Each row is a point on a landscape with many valleys, with its height.
From any point a ball rolls to the lowest of the 2 points nearest to it. It stops when none of these is lower. Distance is the straight distance between rows; heights are no part of it.
K516: [  9  10  25  21  -8  15   1 -32 -11 -39 -14 -22  -3  15 -27 -37  27 -31
  29 -40]  h=546
K653: [ 36 -13  10 -32   3 -14  52  -1 -12  -8  24  30 -47 -11   2  28  42  31
  -4 -35]  h=735
K905: [ -7  27  -1   3  13 -20  53 -36  -2 -17 -19  -1 -26  19   5  52  10  22
 -15  -1]  h=714
K498: [ 34 -40  -5  -4  -1  15 -18  -1   3  12  23  41  -1 -48 -16 -53  46   4
 -14  -5]  h=270
K626: [ -9 -10  19 -52  59 -37  55  12 -24   1  10  32   2 -15  65  -3  12 -15
   3   5]  h=785
K632: [-42  51 -24  11  21 -49   8 -64  20 -23 -55 -55   2  -1  16   6  -6 -10
  -5   2]  h=818
K867: [ 40 -35 -46   5 -20 -27 -19 -32  30 -10 -11   4   6 -36 -30   8  24 -10
 -23 -35]  h=557
K125: [ 35  17 -35 -37 -17 -48   1  17   9 -15  -7 -29 -10  17  -5  65 -36  13
 -10 -33]  h=525
K664: [ -8  -1  24   7  47   9  43   3 -22 -11  -5  43  15  -4  25 -20  21 -17
  -1  23]  h=626
K823: [ 16   9 -12   6  33 -27  49 -19   1 -37 -26  22  -1   6  -1  65   8   9
 -23 -11]  h=672
K644: [-26  -8 -31   3 -37  -2 -51  37  23  15   9 -22  14  20  -2  46 -49  14
  -2  29]  h=484
K448: [ 17 -10  23   4 -28  58 -24  13 -13   2  36  13 -25  18 -35 -44  16  24
  20  -2]  h=860
K19: [ -9 -16  -3  -8   2   6  14 -17  -4  22  10  29 -16 -42  14 -49  41   6
 -16  23]  h=95
K940: [-32 -11  12  34  68  -3  18  -9 -10  -5 -19  57  55 -10  31  -7  -4 -28
 -34  41]  h=441
K518: [ 39 -37  -6   8 -18  31 -51  43   9 -15  32  10  30  11 -36  17 -25  -6
  20 -19]  h=306
K262: [  8  -1 -12 -18  -5 -26  25 -27  11  11  -6  -5 -26 -29  10  11  25  12
 -15 -11]  h=191
K677: [-10 -30 -13  30  25  -8   5  13   8   3   2  65  33   0  -1  51 -17  10
 -44  34]  h=442
K781: [-29  -9   1 -19  -2  -4  -5  28  -4  57  27  20  -7 -21  25  -9 -13  21
 -27  37]  h=567
K243: [-27  22  -3  23   9  -3   0 -45  12  -5 -38 -26   8 -17   6 -38  15 -27
   3  13]  h=721
K657: [-11  -4  22  13 -28  50  -2  -7 -12   6  17  14 -32  25 -25 -12  15  25
   4  18]  h=872
K662: [ 35 -10  19   9   1  30 -19  48  -7 -16  15   9  28  29 -18   9 -25 -10
  24 -18]  h=83
K986: [ -3   0  -3 -21  23 -22  16  13   3  16  -7  -1  13 -15  33   3 -11 -10
  -7   5]  h=891
K216: [  2   2 -12  23  22  -9   9 -32  15 -20 -37   0  18 -19  -1  -9  18 -26
  -8   3]  h=732
K667: [ 33 -14 -12 -14 -21  -1 -63  32  18  14  19 -38  21 -15 -10 -30 -32 -11
  26 -20]  h=560
K798: [-46  17 -17   6 -31   0 -28   8  19  22   1 -33 -14  27  -1  35 -40  25
  -4  40]  h=536
K859: [ 30 -39   0   9 -15  31 -39  15   7  16  27  20   6 -26 -24 -44  18   2
   8  -8]  h=353
K844: [-37  45  -8   3  26 -29   2 -22  21  -2 -46 -45  17  -2  29   4 -22 -12
   4  16]  h=854
K184: [  1 -24  20  32 -11  60 -33  31  -7 -10  20  35  24  23 -30  -3  -8  -3
  11  16]  h=823
K675: [  1   3  26  37  -1  48  -6  13 -12 -19 -11  24  23  34 -21  18  -4  -5
   9  13]  h=791
K353: [-10  22   1 -24 -16 -17  30 -31   2   5   1 -30 -56 -14  14 -12  25  19
   5 -10]  h=377
K54: [ -6  30  11   8 -30  12  -6   8 -17 -35   5 -37 -12  77 -30  38 -34   4
  22 -26]  h=916
K83: [ 26 -23  -3   0 -22  31 -67  27  11  21  36 -17  12 -20 -19 -59 -13  -4
  24  -9]  h=453
K818: [ 17 -12 -13  25   5   1  25 -21   5 -23 -10  35  -4  17 -27  58  11  10
 -24  -3]  h=618
K174: [ 12  -1  19  13  11  22  23  -1  -7 -14  -5  18   0  14 -10  11   8   1
   3 -10]  h=744
K28: [  7 -34  -8  38   7  24   9  -4   6 -19   2  70  16   8 -31  52  10  14
 -36  25]  h=548
K734: [ 19  24  36 -30  14   0  45   6 -22 -23   8 -12 -26   1  23  -6  20   4
  37 -35]  h=808
K431: [ -8  22  29  -7 -11  19   9  10 -13  15   8 -20 -24  16   5 -20  -3   7
  22  10]  h=528
K617: [ 20  17  28  17  25  16  20 -10 -13 -51 -29 -12  22  13 -13 -19  17 -32
  34 -34]  h=465
K730: [ 12  32   8 -34   3 -13  12  40  -7   5   6 -48  -4  12  21  10 -34  -2
  28 -27]  h=638
K475: [ 29 -36 -28  29  -3  -3 -19 -19  19 -17 -18  28  28 -31 -30   9  16 -13
 -21 -15]  h=620
K53: [-21  35 -13   2 -33 -17 -30  -2   6 -18 -24 -66   4  52 -11  27 -44  -7
  18 -10]  h=598
K98: [ 24 -21   4 -32  13 -13  36   9  -7  13  24  25 -23 -28  19  -8  34  15
  -1 -13]  h=697
K847: [ 28 -34  12  22 -30  59 -47  28  -5  -5  42  26  -2  18 -40 -11   3  15
  19   0]  h=845
K639: [-16   8  31  25 -34  60 -24   2 -12 -14   9 -11  -9  47 -28 -20  -5   7
  30  12]  h=885
K103: [ -1 -10  14 -48  29 -29  38   8 -13  20  18  23 -17 -36  54 -31  30  -7
   1   1]  h=743
K805: [-39  16  17 -20  11   4  32  16 -15  41  16  14 -22  -5  37 -15   4  19
 -15  43]  h=524
K514: [-25  -5  13 -40  65 -44  50  23 -28  14  14  40  15   2  56  25 -13  -7
 -24  20]  h=817
K210: [ 32   2  -1  -4 -28   8 -44   5   5  -3  18 -45   1   6 -21 -33 -10  -8
  29 -33]  h=648
K563: [  3  -7  25   1  11  33  29  17 -19   6  20  42  -7  14   1   8   9  20
  -4  12]  h=702
K532: [-17  23  23 -26  -1   0  35   3 -15  20  11 -13 -41  -8  33 -25  18  19
  14  12]  h=471
K548: [ 21  12  13 -38   0 -19  42   5 -15  -4  16  -9 -47  -3  18  23  17  25
  13 -38]  h=766
K373: [  8 -27  -3  16   5  18   1 -17   0   6   1  41   0 -34 -13 -27  41  -7
 -16  10]  h=143
K950: [-32  23   6 -10   8  -6   6  23   1  28  -8 -20   9   5  37  -2 -23   4
   2  27]  h=925
K788: [-32  40  -4  17   9 -31  30 -70   7 -29 -44 -33 -17  17   2  11  12   0
  -9  -2]  h=787
K181: [-38  33 -22  -2 -29 -18 -17 -12  10  -1 -20 -56 -17  45   3  45 -41  13
  -4  15]  h=568
K558: [-15  23 -14  -1 -16 -27  -7 -33  12  -1 -25 -51  -7  -3  -5  -9  -3 -10
   0 -16]  h=641
K108: [-12   1  -6   6 -21   8  11 -47  -2  13   1  11 -37 -35  -6 -46  53  17
 -17  24]  h=236
K903: [ 28  16 -14 -46  10 -37  16  41   1  -4  -5 -32  -2   4  21  40 -30   5
   8 -33]  h=578
K927: [-30 -20  -6  38  39  -3  -1  -3  -2  11  -5  63  43 -14  15  17 -10  -6
 -39  50]  h=289
K519: [ -5  29  29  18 -32  39 -26  12 -17 -24   5 -34   3  61 -29   4 -29  -4
  42  -9]  h=900
K842: [  2  26  -6  -8  -8 -10 -14  16   5  -3 -18 -45  10  22   4  17 -35 -10
  17 -17]  h=647
K753: [ -4  -1  10 -37  48 -34  26  46 -17  12   4  11  28  -1  46  18 -28 -14
  -1   1]  h=850
K556: [  7 -34  15 -19  -4  32 -19  33 -23  33  45  50  -8 -25  -4 -51  18  15
 -10  12]  h=642
K603: [ 29   5  31   9  12  30  -2  19 -10 -32  -6  -8  26  23 -13 -11  -7 -25
  37 -26]  h=324
K46: [-19  20   6  22  -1  -2  29 -52   4 -20 -25  -1 -27  12 -11  12  22   8
  -7   0]  h=753
K995: [-16  20   6   3 -33   5 -15 -19   0   6  -3 -46 -25   9  -5 -25  -6   2
  16  -3]  h=581
K303: [ 11 -27 -36  13 -26 -19 -33 -47  29  12 -10  -5  -6 -47 -23 -22  27  -6
 -25 -11]  h=476
K484: [-19 -21   2   2 -14  25 -26  22  -3  42  29  28   6 -15   2 -29  -2   9
 -13  28]  h=610
K82: [-17   3  41  13  18  40  24   9 -27  10   9  39   4   6  10 -27  16   0
   0  33]  h=670
K102: [-40  31 -12  -4 -13  -8 -27  11  12  36 -16 -52   8  -4  24 -15 -38  -6
  13  25]  h=914
K327: [ 11 -25  16 -38   8   8  21  28 -24  33  46  47 -24 -17  10 -30  27  23
  -7  -2]  h=663
K581: [  8 -25 -36   8  -3 -21 -52  35  24  20  -4  -6  48 -27   6   7 -38 -22
 -12   0]  h=237
K924: [-16 -14  14   1  73 -20  33  -5 -15 -11 -14  48  42 -22  45 -12   7 -39
 -15  21]  h=544
K557: [ 16  -6 -14  30  -4  -1 -15 -26  11 -28 -28   2  24  -4 -29  -6  14 -26
   4 -20]  h=677
K634: [ -6  -8 -27   6 -28 -19   0 -63  13   9  -7 -12 -38 -29 -21 -23  44  12
 -22  -3]  h=360
K2: [-46  31 -14  20   3 -11 -25  -9  22  12 -37 -41  24  13  13  12 -35  -9
  -1  38]  h=886
K855: [ 12  -1 -35  -8   0 -40  12 -22  14  -3 -17  -7  -7 -12   1  44   0   4
 -24 -12]  h=378
K764: [ 24   4  -1   5 -24  -9 -20 -25  -4 -29  -1 -41  -6  11 -35 -24   2 -19
  22 -56]  h=608
K761: [ 31  -6 -45 -20 -23 -45   4 -13  13  -8  -6 -12 -25   6 -26  63  -9  22
 -23 -33]  h=472
K282: [ 28 -29 -20   5 -15   4 -45  29  16   2   9  -1  32 -13 -17   3 -18 -18
   6 -11]  h=392
K364: [-14 -13 -35   1 -36  -7 -64  35  34  31  10 -28  27 -17   0   5 -42  -8
  -2  18]  h=381

Call two points neighbours if one is among the 2 nearest of the other. Go from one point of each pair to the other, from neighbour to neighbour, staying as low as possible. Name the highest point that can't be avoided.
K262 / K662 -> K842
K19 / K927 -> K54
K662 / K581 -> K282
K581 / K19 -> K210

For each start below, name the point where the ball stops.
K842 -> K581
K2 -> K927
K519 -> K927
K563 -> K927
